Points, in no order, along strands that fork and pass close to each other.
In the rows, zero is written as 100.
Points whose rows are less than 96.4 apart are linked; no others are. Some points are linked to none.
Miv: [105, 76, 80, 97, 77, 91, 101, 118, 123, 148, 80, 94, 120, 87, 139, 126, 108, 83, 84, 79, 47, 97, 139, 137]
pom: [77, 132, 97, 115, 81, 120, 89, 59, 67, 98, 100, 73, 131, 130, 54, 84, 104, 118, 84, 50, 55, 54, 71, 89]
nika: [160, 90, 54, 112, 94, 57, 92, 55, 85, 95, 90, 85, 94, 86, 54, 119, 67, 88, 102, 106, 108, 114, 146, 98]
Kef: [104, 74, 70, 106, 115, 122, 109, 125, 82, 105, 84, 137, 109, 101, 105, 128, 112, 73, 71, 94, 65, 76, 141, 100]
Kisaf: [82, 70, 94, 84, 100, 133, 102, 167, 83, 72, 74, 167, 57, 84, 132, 71, 112, 60, 117, 121, 119, 133, 118, 105]
rilan: [101, 95, 94, 93, 94, 101, 123, 96, 103, 90, 84, 50, 144, 114, 105, 43, 68, 85, 130, 64, 159, 109, 34, 133]
Gebu: [102, 68, 140, 130, 100, 101, 88, 106, 107, 138, 84, 131, 84, 103, 138, 95, 78, 147, 96, 118, 188, 133, 55, 94]
liteb: [120, 72, 44, 96, 95, 102, 103, 97, 40, 71, 104, 95, 54, 58, 92, 136, 71, 66, 96, 117, 80, 82, 135, 102]
Mino: [162, 139, 90, 98, 79, 87, 143, 72, 38, 110, 118, 133, 93, 135, 30, 76, 87, 81, 88, 119, 91, 89, 117, 102]
kura: [100, 104, 131, 77, 117, 119, 121, 112, 98, 59, 113, 102, 113, 110, 92, 99, 130, 76, 108, 81, 101, 108, 91, 67]
gesif: [94, 81, 98, 86, 115, 129, 126, 80, 116, 88, 129, 63, 139, 109, 99, 120, 96, 93, 69, 99, 97, 73, 102, 64]
duvab: [105, 98, 128, 94, 75, 113, 85, 56, 87, 72, 97, 79, 87, 140, 81, 91, 77, 106, 106, 42, 129, 50, 52, 125]
Zas: [118, 48, 76, 89, 90, 76, 99, 85, 53, 78, 98, 91, 68, 74, 101, 166, 91, 89, 106, 92, 108, 75, 143, 137]
sala: [138, 134, 48, 112, 68, 127, 76, 167, 85, 110, 103, 101, 42, 75, 128, 111, 122, 66, 103, 130, 63, 122, 139, 143]
Ris: [139, 81, 129, 71, 117, 104, 106, 64, 114, 100, 125, 84, 104, 129, 83, 115, 98, 103, 101, 87, 114, 84, 140, 112]
Mana: [107, 93, 131, 99, 120, 75, 132, 98, 102, 69, 64, 99, 94, 60, 83, 102, 104, 101, 147, 74, 103, 115, 94, 50]
pilu: [107, 128, 89, 106, 82, 87, 121, 58, 90, 101, 89, 54, 144, 120, 57, 95, 84, 116, 98, 26, 92, 71, 69, 111]
zabi: [88, 74, 155, 133, 94, 132, 59, 139, 151, 110, 102, 163, 122, 94, 143, 77, 113, 125, 100, 103, 110, 136, 85, 66]
mazu: [76, 133, 88, 110, 112, 103, 114, 119, 104, 106, 92, 58, 121, 59, 105, 137, 108, 122, 122, 70, 52, 87, 73, 80]
Mozup: [89, 111, 175, 133, 110, 129, 61, 112, 127, 127, 88, 138, 77, 110, 127, 69, 105, 172, 117, 105, 111, 130, 56, 97]
Nupiv: [141, 99, 108, 86, 80, 71, 137, 45, 19, 120, 113, 123, 101, 136, 45, 94, 72, 55, 106, 104, 99, 65, 85, 101]
zosi: [135, 57, 88, 95, 109, 100, 139, 113, 106, 98, 88, 124, 100, 55, 107, 142, 95, 76, 88, 99, 113, 119, 124, 36]
lak: [89, 64, 81, 87, 115, 76, 67, 87, 80, 152, 84, 112, 111, 105, 116, 100, 108, 129, 68, 98, 45, 68, 117, 117]
gor: [99, 83, 80, 91, 85, 119, 96, 137, 105, 78, 69, 147, 77, 81, 121, 64, 112, 52, 121, 142, 124, 145, 112, 61]
Gar: [48, 66, 142, 127, 97, 132, 98, 98, 90, 45, 98, 95, 136, 127, 123, 47, 116, 101, 124, 109, 157, 117, 60, 125]
zuv: [97, 82, 85, 99, 116, 99, 138, 121, 100, 88, 80, 114, 106, 49, 72, 134, 107, 88, 117, 75, 84, 115, 116, 36]
rane: [152, 116, 161, 79, 93, 104, 110, 113, 150, 138, 139, 90, 148, 107, 116, 130, 123, 125, 95, 88, 106, 118, 108, 90]
poba: [134, 87, 144, 74, 80, 54, 104, 115, 126, 114, 138, 77, 87, 107, 103, 100, 110, 98, 110, 121, 119, 109, 101, 153]
guged: [121, 99, 130, 64, 120, 101, 118, 102, 90, 114, 103, 135, 90, 104, 84, 106, 102, 81, 97, 131, 81, 96, 99, 40]
Takag: [82, 86, 107, 103, 96, 103, 114, 131, 67, 117, 68, 106, 91, 84, 136, 79, 139, 105, 141, 141, 148, 146, 60, 122]
zeni: [102, 59, 130, 69, 93, 109, 119, 75, 56, 92, 79, 110, 126, 101, 113, 117, 102, 83, 137, 71, 83, 54, 60, 80]
Pusar: [117, 122, 74, 105, 119, 71, 117, 64, 71, 109, 103, 74, 53, 111, 60, 113, 77, 112, 103, 108, 92, 83, 103, 83]
vike: [49, 124, 123, 123, 84, 101, 101, 163, 139, 110, 104, 106, 94, 67, 189, 109, 124, 101, 118, 110, 73, 136, 72, 102]
vop: [112, 120, 70, 104, 90, 118, 102, 127, 131, 89, 99, 126, 134, 82, 103, 113, 120, 88, 76, 95, 92, 123, 131, 75]
pak: [96, 83, 144, 86, 118, 121, 113, 121, 110, 64, 122, 91, 96, 101, 98, 149, 127, 75, 101, 75, 78, 85, 119, 60]
lup: [63, 109, 127, 125, 89, 94, 115, 93, 111, 73, 98, 55, 123, 105, 98, 63, 129, 91, 126, 75, 120, 104, 46, 135]
gumir: [95, 67, 128, 99, 94, 87, 91, 39, 81, 62, 70, 87, 91, 138, 64, 102, 80, 90, 110, 52, 108, 49, 86, 93]
Vep: [89, 143, 124, 107, 128, 122, 111, 116, 80, 86, 88, 124, 66, 141, 68, 79, 108, 159, 134, 87, 108, 122, 93, 122]
nop: [54, 55, 128, 140, 96, 101, 116, 76, 98, 59, 104, 78, 84, 130, 95, 55, 94, 88, 117, 111, 155, 109, 66, 128]
sutam: [146, 71, 111, 95, 96, 94, 121, 106, 106, 96, 85, 126, 126, 68, 124, 115, 100, 85, 92, 107, 143, 133, 117, 78]
kada: [124, 47, 64, 119, 98, 90, 80, 110, 90, 141, 71, 105, 76, 68, 123, 137, 109, 92, 92, 93, 35, 89, 150, 133]
gupel: [52, 127, 102, 106, 107, 91, 90, 113, 153, 94, 116, 72, 88, 97, 119, 80, 99, 98, 88, 131, 103, 85, 80, 78]
mefum: [109, 102, 29, 93, 81, 107, 95, 80, 41, 111, 90, 100, 95, 102, 74, 98, 79, 59, 80, 116, 101, 78, 106, 116]
Leze: [61, 97, 120, 127, 106, 108, 101, 75, 118, 54, 89, 68, 113, 69, 90, 107, 89, 117, 137, 47, 75, 73, 79, 56]
gezum: [116, 115, 93, 85, 77, 100, 111, 69, 96, 102, 101, 36, 157, 117, 86, 76, 65, 99, 108, 29, 136, 84, 38, 122]
tiro: [140, 115, 78, 108, 111, 105, 107, 101, 69, 76, 127, 117, 40, 115, 56, 105, 76, 111, 100, 136, 146, 121, 131, 102]
soge: [148, 100, 86, 96, 110, 76, 98, 71, 80, 125, 133, 102, 110, 148, 49, 102, 100, 98, 55, 131, 74, 88, 158, 89]
kaled: [106, 130, 103, 113, 96, 101, 101, 77, 127, 74, 65, 122, 116, 143, 42, 59, 99, 116, 121, 69, 78, 89, 130, 88]
kanum: [42, 126, 113, 99, 130, 146, 70, 130, 111, 80, 123, 108, 105, 109, 135, 100, 94, 150, 111, 100, 68, 102, 86, 108]
Daruk: [94, 83, 110, 75, 88, 95, 109, 122, 114, 92, 96, 72, 166, 90, 124, 63, 104, 78, 115, 76, 152, 114, 62, 129]
Bupo: [48, 64, 109, 95, 113, 152, 91, 85, 82, 56, 100, 85, 113, 92, 114, 111, 68, 103, 89, 55, 84, 49, 55, 94]
molu: [58, 124, 100, 109, 124, 122, 78, 127, 153, 119, 152, 82, 113, 100, 139, 147, 98, 150, 75, 105, 62, 92, 115, 97]
vosi: [80, 93, 113, 137, 125, 95, 132, 114, 117, 56, 92, 73, 111, 61, 81, 104, 118, 121, 138, 70, 115, 142, 74, 77]
tek: [114, 103, 97, 82, 99, 62, 92, 51, 114, 88, 117, 34, 71, 123, 68, 97, 65, 82, 98, 69, 121, 60, 86, 148]
kaso: [43, 128, 104, 124, 107, 84, 119, 113, 133, 66, 87, 63, 111, 59, 98, 110, 105, 114, 124, 70, 82, 105, 76, 77]
telil: [69, 87, 145, 115, 102, 123, 98, 117, 100, 63, 71, 121, 137, 118, 107, 39, 123, 98, 129, 110, 114, 130, 79, 111]
gis: [98, 85, 61, 104, 103, 103, 91, 106, 50, 121, 91, 90, 159, 123, 81, 97, 105, 86, 60, 61, 69, 55, 116, 152]
duto: [85, 86, 87, 79, 95, 143, 87, 153, 85, 89, 80, 149, 73, 98, 152, 88, 107, 98, 119, 119, 118, 94, 96, 126]
famaz: [97, 114, 87, 110, 100, 138, 129, 151, 160, 89, 142, 111, 121, 77, 132, 131, 126, 88, 82, 86, 91, 141, 124, 76]
kivo: [85, 124, 98, 124, 81, 124, 123, 176, 150, 123, 123, 115, 115, 69, 183, 133, 122, 92, 82, 102, 82, 131, 96, 101]
sofi: [101, 101, 24, 84, 79, 104, 90, 101, 14, 100, 96, 111, 60, 71, 104, 99, 71, 69, 109, 138, 69, 82, 110, 95]
buk: [113, 116, 90, 139, 87, 87, 63, 100, 142, 115, 68, 136, 86, 99, 100, 61, 97, 132, 97, 114, 149, 140, 99, 97]
likel: [142, 99, 73, 98, 117, 63, 118, 57, 85, 107, 111, 52, 91, 91, 55, 120, 95, 82, 67, 93, 95, 91, 119, 99]
Sufub: [90, 133, 116, 111, 120, 113, 108, 92, 110, 110, 74, 110, 115, 103, 128, 75, 91, 144, 136, 98, 115, 125, 64, 63]
nifat: [63, 112, 88, 100, 129, 103, 97, 73, 132, 83, 95, 95, 64, 109, 96, 86, 59, 117, 89, 128, 105, 83, 90, 65]
zafi: [115, 103, 78, 90, 116, 133, 136, 99, 70, 89, 116, 92, 113, 66, 92, 158, 109, 116, 87, 76, 109, 87, 108, 124]
vime: [54, 108, 128, 123, 128, 134, 74, 122, 129, 70, 83, 131, 100, 119, 98, 43, 111, 136, 125, 104, 108, 135, 97, 96]
ved: [86, 122, 133, 97, 74, 91, 105, 111, 113, 72, 125, 55, 118, 97, 73, 59, 137, 42, 100, 59, 126, 96, 51, 127]
nevep: [94, 129, 123, 90, 137, 133, 121, 79, 109, 127, 92, 125, 84, 133, 107, 83, 67, 156, 94, 115, 108, 109, 63, 53]
Guder: [86, 84, 103, 95, 134, 103, 128, 110, 105, 76, 99, 107, 86, 80, 119, 162, 110, 94, 123, 93, 63, 81, 131, 89]
tid: [125, 46, 83, 93, 111, 71, 107, 82, 45, 124, 74, 107, 69, 66, 119, 145, 94, 98, 99, 104, 65, 84, 134, 126]
davip: [76, 123, 84, 79, 116, 153, 87, 104, 50, 100, 96, 130, 121, 127, 74, 103, 118, 117, 84, 89, 64, 56, 97, 117]
zaru: [91, 65, 69, 93, 112, 108, 75, 86, 100, 78, 57, 161, 50, 68, 97, 114, 61, 119, 111, 113, 123, 108, 135, 74]
Mosi: [87, 106, 114, 85, 111, 110, 89, 85, 150, 116, 123, 129, 88, 130, 96, 75, 96, 106, 58, 147, 107, 105, 125, 39]
mok: [146, 76, 102, 71, 86, 57, 102, 47, 51, 96, 114, 98, 100, 143, 26, 87, 94, 62, 88, 91, 76, 65, 109, 103]
buler: [94, 96, 52, 107, 120, 143, 137, 129, 56, 104, 104, 119, 96, 83, 100, 139, 116, 95, 85, 74, 68, 92, 124, 132]
Pini: [89, 67, 123, 102, 113, 100, 109, 97, 126, 105, 88, 107, 99, 71, 156, 96, 84, 124, 111, 108, 165, 131, 57, 94]
lerol: [142, 113, 100, 100, 82, 81, 103, 96, 83, 60, 105, 100, 86, 115, 58, 94, 126, 51, 104, 113, 120, 112, 136, 103]
kubut: [107, 116, 162, 107, 104, 126, 62, 126, 131, 115, 124, 136, 124, 111, 125, 87, 125, 147, 105, 106, 117, 129, 85, 87]
rov: [93, 135, 104, 118, 114, 119, 80, 107, 107, 109, 68, 150, 116, 87, 103, 79, 93, 162, 120, 83, 96, 129, 97, 75]
fav: [91, 35, 81, 98, 106, 105, 124, 107, 92, 118, 96, 82, 107, 95, 101, 122, 118, 35, 45, 83, 45, 61, 112, 67]
tabam: [69, 106, 117, 153, 99, 90, 123, 121, 129, 58, 115, 80, 78, 134, 83, 63, 142, 91, 111, 126, 150, 138, 116, 143]
mukog: [114, 58, 123, 110, 108, 84, 132, 73, 119, 84, 63, 105, 120, 67, 131, 111, 72, 99, 99, 95, 157, 124, 90, 73]
minag: [96, 117, 99, 124, 91, 82, 62, 79, 150, 122, 86, 148, 83, 105, 84, 92, 98, 123, 105, 127, 102, 124, 121, 72]
Nimib: [114, 76, 125, 58, 91, 119, 115, 117, 57, 103, 86, 111, 125, 102, 118, 114, 134, 57, 100, 68, 66, 63, 97, 98]
bam: [115, 110, 115, 111, 109, 86, 105, 67, 141, 109, 116, 75, 115, 116, 99, 113, 94, 122, 92, 94, 133, 115, 117, 95]
vegi: [94, 77, 57, 80, 116, 102, 97, 114, 84, 135, 118, 69, 55, 57, 157, 155, 92, 93, 77, 123, 57, 68, 109, 111]
Dobo: [107, 71, 119, 68, 101, 99, 117, 89, 121, 81, 121, 79, 147, 120, 112, 119, 83, 81, 92, 80, 113, 77, 114, 108]
Refi: [56, 90, 114, 89, 126, 100, 94, 98, 118, 133, 138, 96, 95, 93, 155, 156, 95, 140, 62, 106, 70, 62, 106, 102]
mobos: [82, 94, 77, 116, 94, 66, 88, 66, 136, 84, 94, 49, 97, 91, 78, 107, 69, 62, 82, 99, 103, 81, 91, 77]
gazu: [134, 101, 100, 86, 94, 83, 100, 104, 156, 126, 131, 83, 143, 103, 94, 130, 102, 111, 76, 91, 99, 124, 113, 105]
veveg: [114, 137, 125, 81, 99, 85, 125, 83, 80, 131, 87, 107, 96, 172, 114, 42, 79, 115, 123, 97, 149, 107, 39, 89]
kuzaf: [126, 109, 97, 88, 71, 92, 99, 53, 110, 93, 115, 47, 84, 158, 61, 65, 66, 81, 112, 42, 140, 68, 56, 151]
gep: [51, 96, 89, 73, 136, 103, 83, 90, 126, 110, 113, 103, 71, 92, 135, 126, 72, 135, 69, 137, 94, 73, 96, 82]
Sadav: [66, 143, 75, 94, 92, 104, 104, 119, 113, 111, 101, 60, 114, 59, 163, 136, 109, 92, 113, 85, 70, 80, 83, 100]
zose: [103, 135, 120, 122, 124, 109, 89, 94, 111, 100, 102, 127, 80, 119, 78, 104, 101, 167, 111, 82, 109, 107, 118, 94]
fel: [94, 100, 108, 74, 109, 125, 109, 89, 74, 54, 72, 132, 80, 98, 96, 108, 83, 117, 114, 77, 123, 88, 121, 110]
Teni: [113, 105, 107, 81, 113, 130, 129, 84, 69, 87, 76, 153, 108, 120, 103, 93, 73, 129, 95, 89, 158, 93, 89, 114]
vug: [54, 120, 135, 126, 136, 135, 119, 126, 119, 89, 120, 85, 84, 123, 64, 46, 108, 117, 110, 113, 106, 116, 57, 49]
Misi: [66, 78, 108, 124, 74, 104, 76, 150, 152, 118, 80, 151, 117, 64, 140, 79, 120, 100, 113, 118, 121, 158, 94, 81]
lepe: [50, 63, 106, 107, 89, 113, 98, 57, 104, 55, 85, 68, 110, 65, 99, 123, 89, 91, 92, 39, 86, 47, 70, 76]
kifu: [144, 78, 103, 87, 63, 45, 104, 71, 134, 107, 104, 79, 104, 115, 98, 58, 100, 59, 106, 130, 127, 124, 113, 67]
bugom: [110, 69, 53, 79, 113, 88, 107, 123, 74, 133, 127, 48, 92, 62, 148, 133, 89, 53, 69, 108, 66, 74, 105, 142]
baz: [77, 97, 90, 64, 104, 143, 113, 116, 28, 104, 87, 160, 107, 114, 69, 103, 104, 85, 102, 76, 27, 56, 96, 87]
lemet: [146, 110, 134, 104, 86, 52, 60, 103, 115, 145, 134, 88, 52, 106, 110, 118, 97, 126, 109, 130, 126, 96, 110, 159]
biga: [92, 52, 98, 90, 115, 97, 106, 60, 92, 89, 57, 157, 76, 100, 75, 103, 47, 117, 105, 99, 88, 84, 143, 75]
pupoz: [64, 98, 88, 98, 123, 103, 107, 138, 133, 55, 112, 105, 75, 70, 109, 141, 109, 97, 102, 109, 91, 111, 132, 101]
sope: [170, 116, 88, 117, 84, 81, 109, 81, 89, 124, 90, 131, 97, 86, 78, 105, 82, 113, 105, 111, 134, 151, 108, 91]
gino: [92, 118, 98, 145, 85, 106, 72, 138, 131, 111, 74, 157, 108, 72, 101, 64, 134, 111, 94, 114, 143, 163, 86, 88]
fodu: [54, 117, 158, 98, 134, 144, 102, 136, 112, 72, 138, 133, 87, 121, 108, 98, 123, 157, 117, 107, 87, 127, 81, 111]
fired: [73, 81, 61, 98, 101, 120, 91, 103, 93, 113, 71, 118, 86, 81, 115, 104, 87, 80, 90, 96, 61, 94, 131, 74]
fufuz: [106, 123, 46, 103, 78, 127, 74, 140, 93, 121, 99, 116, 48, 79, 151, 124, 110, 90, 92, 100, 79, 92, 128, 160]
fabe: [139, 103, 97, 80, 68, 73, 94, 107, 96, 76, 118, 89, 121, 116, 75, 79, 128, 38, 106, 109, 123, 93, 113, 144]
moker: [85, 45, 82, 83, 112, 98, 118, 87, 57, 117, 122, 68, 93, 80, 118, 118, 93, 42, 58, 110, 70, 65, 100, 67]
giruf: [118, 127, 82, 101, 79, 77, 65, 93, 82, 172, 75, 114, 112, 63, 120, 105, 97, 135, 103, 111, 103, 109, 73, 110]
rupag: [107, 118, 75, 93, 94, 103, 115, 108, 94, 79, 110, 73, 114, 83, 124, 150, 91, 126, 110, 64, 140, 93, 108, 157]
pepu: [162, 136, 78, 92, 101, 94, 145, 87, 52, 128, 102, 130, 92, 109, 66, 89, 91, 93, 98, 118, 125, 121, 86, 96]
lof: [105, 132, 68, 79, 84, 97, 95, 114, 70, 149, 73, 92, 110, 37, 127, 110, 113, 124, 118, 93, 75, 79, 76, 119]
rifig: [150, 74, 100, 85, 95, 49, 119, 78, 113, 102, 120, 61, 82, 97, 90, 80, 56, 49, 80, 151, 146, 121, 104, 79]
Fut: [75, 92, 119, 110, 90, 77, 96, 95, 114, 69, 99, 85, 89, 128, 105, 74, 103, 85, 110, 123, 155, 112, 109, 139]
voto: [86, 95, 74, 121, 94, 108, 110, 71, 99, 116, 104, 59, 165, 81, 94, 129, 101, 106, 71, 39, 50, 84, 81, 103]
lavi: [31, 119, 121, 150, 117, 109, 114, 116, 120, 71, 102, 57, 94, 106, 74, 34, 107, 110, 125, 93, 98, 118, 30, 64]
zed: [36, 122, 121, 140, 110, 124, 98, 129, 107, 72, 118, 57, 127, 104, 106, 52, 140, 116, 119, 99, 101, 117, 39, 108]
Vufe: [77, 49, 85, 116, 121, 120, 120, 103, 112, 107, 104, 99, 129, 87, 77, 108, 116, 64, 39, 66, 40, 96, 145, 51]
resa: [94, 118, 153, 115, 124, 87, 131, 104, 138, 103, 98, 77, 95, 135, 88, 46, 116, 117, 121, 106, 104, 132, 71, 54]
ramiv: [116, 59, 116, 113, 51, 52, 51, 92, 141, 146, 72, 120, 125, 84, 109, 148, 109, 97, 110, 91, 77, 102, 144, 116]
gan: [86, 153, 77, 101, 100, 136, 94, 85, 79, 92, 91, 108, 104, 131, 79, 102, 101, 137, 97, 94, 89, 76, 105, 132]
telur: [77, 107, 102, 73, 103, 98, 85, 98, 142, 119, 116, 102, 114, 119, 111, 82, 93, 80, 63, 152, 98, 85, 90, 76]
boku: [79, 76, 136, 77, 114, 134, 114, 82, 65, 57, 102, 108, 119, 85, 97, 110, 76, 99, 110, 69, 96, 66, 39, 63]
podek: [129, 128, 97, 120, 76, 68, 29, 86, 119, 116, 90, 137, 49, 120, 90, 96, 82, 128, 99, 134, 104, 96, 134, 101]
Gog: [103, 136, 63, 99, 74, 111, 93, 129, 82, 111, 78, 113, 90, 49, 141, 132, 120, 112, 112, 102, 99, 108, 106, 133]
Lop: [32, 133, 93, 115, 82, 109, 105, 160, 138, 85, 112, 69, 98, 69, 182, 110, 101, 87, 113, 92, 59, 96, 78, 108]
viko: [150, 110, 114, 117, 47, 54, 24, 82, 90, 137, 112, 129, 67, 114, 75, 80, 79, 105, 89, 158, 92, 108, 136, 71]
Rez: [58, 122, 98, 99, 99, 109, 71, 74, 86, 102, 76, 85, 99, 105, 60, 98, 102, 119, 110, 66, 38, 44, 81, 96]
dil: [97, 101, 138, 109, 112, 119, 102, 119, 90, 61, 98, 92, 163, 106, 103, 72, 129, 86, 116, 81, 108, 134, 64, 82]
rodav: [45, 110, 129, 152, 102, 101, 81, 113, 171, 75, 97, 115, 123, 125, 113, 73, 96, 147, 121, 99, 86, 141, 87, 97]
Leb: [92, 115, 82, 93, 87, 76, 95, 114, 111, 104, 74, 133, 82, 60, 93, 66, 101, 83, 119, 146, 116, 142, 102, 41]
rukig: [85, 50, 132, 81, 107, 81, 97, 55, 85, 89, 65, 121, 89, 133, 82, 104, 59, 99, 104, 96, 87, 43, 110, 70]
Fotig: [109, 119, 87, 107, 97, 66, 98, 112, 120, 81, 108, 103, 66, 77, 112, 132, 118, 92, 112, 124, 100, 114, 134, 109]
tuf: [139, 139, 146, 83, 91, 89, 122, 132, 114, 114, 106, 111, 129, 106, 104, 109, 148, 115, 112, 92, 108, 122, 95, 110]
Vepo: [168, 103, 105, 101, 55, 60, 44, 73, 103, 125, 129, 95, 97, 114, 62, 80, 73, 100, 115, 138, 103, 110, 147, 99]
Firol: [66, 108, 99, 136, 119, 139, 131, 100, 66, 83, 75, 112, 73, 116, 39, 55, 126, 111, 129, 121, 130, 149, 66, 112]
rab: [81, 117, 92, 112, 105, 107, 120, 113, 48, 79, 65, 112, 75, 82, 80, 61, 139, 96, 136, 127, 142, 143, 74, 128]
sidim: [116, 135, 70, 107, 96, 110, 94, 87, 82, 99, 88, 88, 116, 97, 90, 125, 91, 147, 107, 90, 121, 106, 118, 162]
Zosep: [124, 63, 69, 83, 95, 59, 53, 104, 85, 177, 114, 99, 99, 88, 141, 112, 97, 100, 76, 119, 54, 77, 110, 146]
dis: [108, 131, 49, 100, 94, 81, 92, 77, 115, 122, 89, 89, 114, 83, 91, 95, 88, 85, 87, 133, 83, 112, 108, 67]
Fuvas: [139, 58, 104, 77, 95, 49, 105, 77, 135, 94, 144, 56, 89, 131, 97, 71, 53, 64, 104, 118, 147, 94, 107, 122]
Sis: [124, 114, 76, 116, 105, 102, 109, 137, 132, 77, 108, 114, 110, 94, 103, 90, 124, 59, 81, 133, 132, 147, 134, 82]
Bodur: [88, 96, 24, 102, 86, 115, 79, 83, 55, 109, 95, 84, 138, 120, 57, 75, 95, 57, 53, 85, 89, 60, 99, 130]
Galat: [131, 113, 169, 71, 103, 82, 116, 107, 108, 111, 124, 74, 104, 131, 114, 91, 121, 109, 124, 91, 119, 105, 71, 132]
bod: [118, 107, 128, 91, 108, 109, 113, 77, 75, 116, 81, 118, 117, 146, 130, 82, 70, 127, 108, 100, 139, 87, 62, 107]
Nol: [79, 110, 102, 134, 113, 110, 121, 104, 72, 95, 64, 127, 36, 139, 65, 54, 94, 139, 149, 95, 134, 140, 71, 117]
gosal: [114, 146, 48, 108, 78, 89, 85, 100, 91, 128, 78, 119, 104, 68, 89, 62, 83, 99, 93, 141, 114, 133, 91, 61]
fuf: [122, 100, 83, 88, 90, 81, 72, 92, 101, 94, 114, 80, 81, 95, 121, 144, 115, 82, 94, 132, 71, 77, 142, 139]
Lazu: [76, 117, 168, 126, 92, 90, 78, 104, 164, 105, 112, 115, 133, 126, 133, 88, 116, 139, 114, 107, 80, 124, 87, 76]
meke: [106, 151, 91, 77, 102, 127, 67, 123, 110, 113, 133, 127, 66, 121, 97, 106, 133, 114, 75, 137, 85, 93, 125, 105]
deges: [170, 91, 80, 89, 73, 78, 92, 74, 69, 134, 135, 102, 90, 128, 53, 102, 76, 99, 93, 142, 83, 106, 140, 110]
repe: [132, 96, 69, 80, 70, 75, 53, 86, 88, 182, 108, 105, 113, 59, 128, 134, 97, 100, 87, 118, 90, 96, 99, 130]
Dut: [119, 152, 48, 91, 65, 84, 79, 156, 100, 107, 111, 77, 66, 84, 115, 82, 136, 57, 108, 127, 81, 97, 123, 123]
zez: [109, 62, 119, 84, 67, 72, 70, 95, 146, 132, 91, 104, 156, 95, 137, 131, 107, 92, 98, 79, 75, 83, 136, 136]
Dupu: [137, 112, 95, 109, 97, 93, 83, 107, 86, 54, 129, 136, 44, 113, 62, 101, 114, 89, 112, 147, 107, 118, 150, 101]
nuki: [152, 114, 80, 112, 118, 96, 116, 66, 78, 100, 110, 88, 34, 144, 61, 121, 49, 133, 99, 121, 108, 113, 126, 105]
Fibu: [161, 109, 62, 115, 76, 87, 113, 79, 91, 133, 97, 90, 125, 89, 75, 112, 87, 99, 87, 103, 112, 139, 145, 103]
sesep: [90, 98, 91, 116, 88, 115, 85, 98, 78, 113, 109, 58, 183, 98, 88, 128, 108, 96, 77, 40, 73, 72, 102, 152]
semu: [136, 114, 103, 64, 101, 75, 57, 99, 87, 125, 118, 94, 72, 107, 106, 130, 98, 116, 92, 125, 91, 83, 122, 139]
Nazep: [60, 112, 109, 94, 96, 130, 75, 147, 89, 106, 89, 132, 96, 91, 149, 75, 125, 129, 114, 130, 140, 131, 70, 137]
Novom: [132, 81, 88, 81, 86, 83, 106, 93, 51, 109, 116, 94, 108, 126, 40, 94, 105, 51, 53, 108, 63, 70, 146, 100]
kamet: [121, 75, 103, 88, 94, 57, 88, 69, 115, 67, 138, 48, 67, 109, 87, 99, 66, 64, 96, 113, 110, 77, 111, 146]
veger: [85, 121, 165, 104, 125, 125, 107, 121, 79, 75, 129, 90, 86, 111, 113, 93, 144, 154, 137, 92, 101, 113, 64, 131]
gareb: [102, 124, 148, 107, 111, 82, 130, 97, 105, 105, 88, 86, 97, 154, 96, 35, 87, 104, 132, 89, 121, 103, 33, 62]
lagu: [37, 132, 114, 100, 108, 120, 90, 127, 139, 82, 142, 92, 116, 141, 127, 121, 96, 123, 75, 114, 72, 80, 99, 119]
Fuz: [119, 94, 107, 99, 81, 72, 103, 88, 129, 83, 59, 72, 143, 81, 93, 66, 114, 72, 112, 64, 135, 122, 81, 110]
Lazo: [78, 109, 117, 77, 132, 135, 96, 96, 123, 128, 112, 150, 97, 117, 86, 88, 64, 133, 77, 131, 103, 106, 104, 36]
pibek: [102, 99, 121, 126, 94, 94, 118, 136, 128, 77, 119, 114, 87, 115, 77, 68, 145, 73, 86, 134, 135, 154, 121, 100]
sir: [72, 150, 93, 104, 125, 79, 95, 80, 97, 109, 94, 79, 91, 90, 83, 113, 108, 135, 115, 88, 53, 78, 91, 96]
Nedu: [92, 62, 120, 73, 115, 134, 117, 112, 43, 105, 97, 118, 101, 124, 88, 115, 123, 64, 80, 58, 34, 44, 100, 86]
Bufa: [118, 104, 40, 121, 99, 89, 107, 76, 105, 131, 87, 84, 146, 70, 91, 116, 101, 86, 63, 100, 75, 121, 140, 78]
Fim: [114, 97, 113, 56, 87, 91, 112, 115, 102, 74, 129, 75, 140, 112, 82, 71, 138, 25, 98, 86, 133, 91, 77, 115]
ziz: [107, 65, 70, 57, 109, 96, 124, 99, 70, 102, 123, 57, 97, 77, 127, 128, 87, 55, 75, 89, 101, 52, 99, 113]
Kema: [100, 70, 98, 89, 125, 111, 104, 92, 100, 55, 80, 143, 49, 90, 89, 127, 86, 128, 113, 113, 134, 122, 148, 103]
Lovup: [87, 93, 91, 118, 109, 108, 136, 66, 118, 99, 113, 34, 142, 72, 90, 121, 90, 87, 51, 66, 74, 78, 80, 56]
Buf: [74, 57, 84, 84, 116, 87, 74, 93, 83, 127, 87, 97, 65, 106, 121, 109, 99, 80, 87, 116, 50, 58, 132, 96]
nuve: [77, 78, 70, 106, 132, 95, 105, 92, 96, 108, 94, 93, 64, 59, 119, 168, 97, 121, 91, 111, 73, 77, 122, 92]

A fork is a point with three links. Follow the links from the first point to the second and name the forks in between, in order.
vosi, vegi | kaso > mazu > telil > Guder
kivo, bam | telil > Guder
nika, rab | Fibu
Fibu, telil | kubut
gosal, pibek | Fibu > kubut > telil
zosi, Misi | kaso > mazu > telil > kubut
zeni, Daruk | kaso > mazu
sutam, Nimib | kaso

Follow the links from the first point to the second, and from the first to the third. Name the last point that the two ways share.
poba, kubut, rilan | telil
vime, gezum, vosi | mazu
Leb, pak, ved | Fibu
Mana, moker, repe | kaso
gazu, buk, pibek | telil
ziz, gazu, pilu | Guder
Fut, sidim, zuv | kaso
Kisaf, zaru, buk | Fibu

A fork is a point with three links, a tip a point with one. Leave the first point through the second and follow the links. Name the first fork or tip that comes.
Fim, ved | kifu
ramiv, zez | Guder
zafi, rupag | kaso
duto, Nazep | veger
deges, Vepo | kubut
nop, Fut | mazu
bam, Ris | ramiv
buk, minag | Fibu
buler, Kef | Dut
kivo, famaz | telil
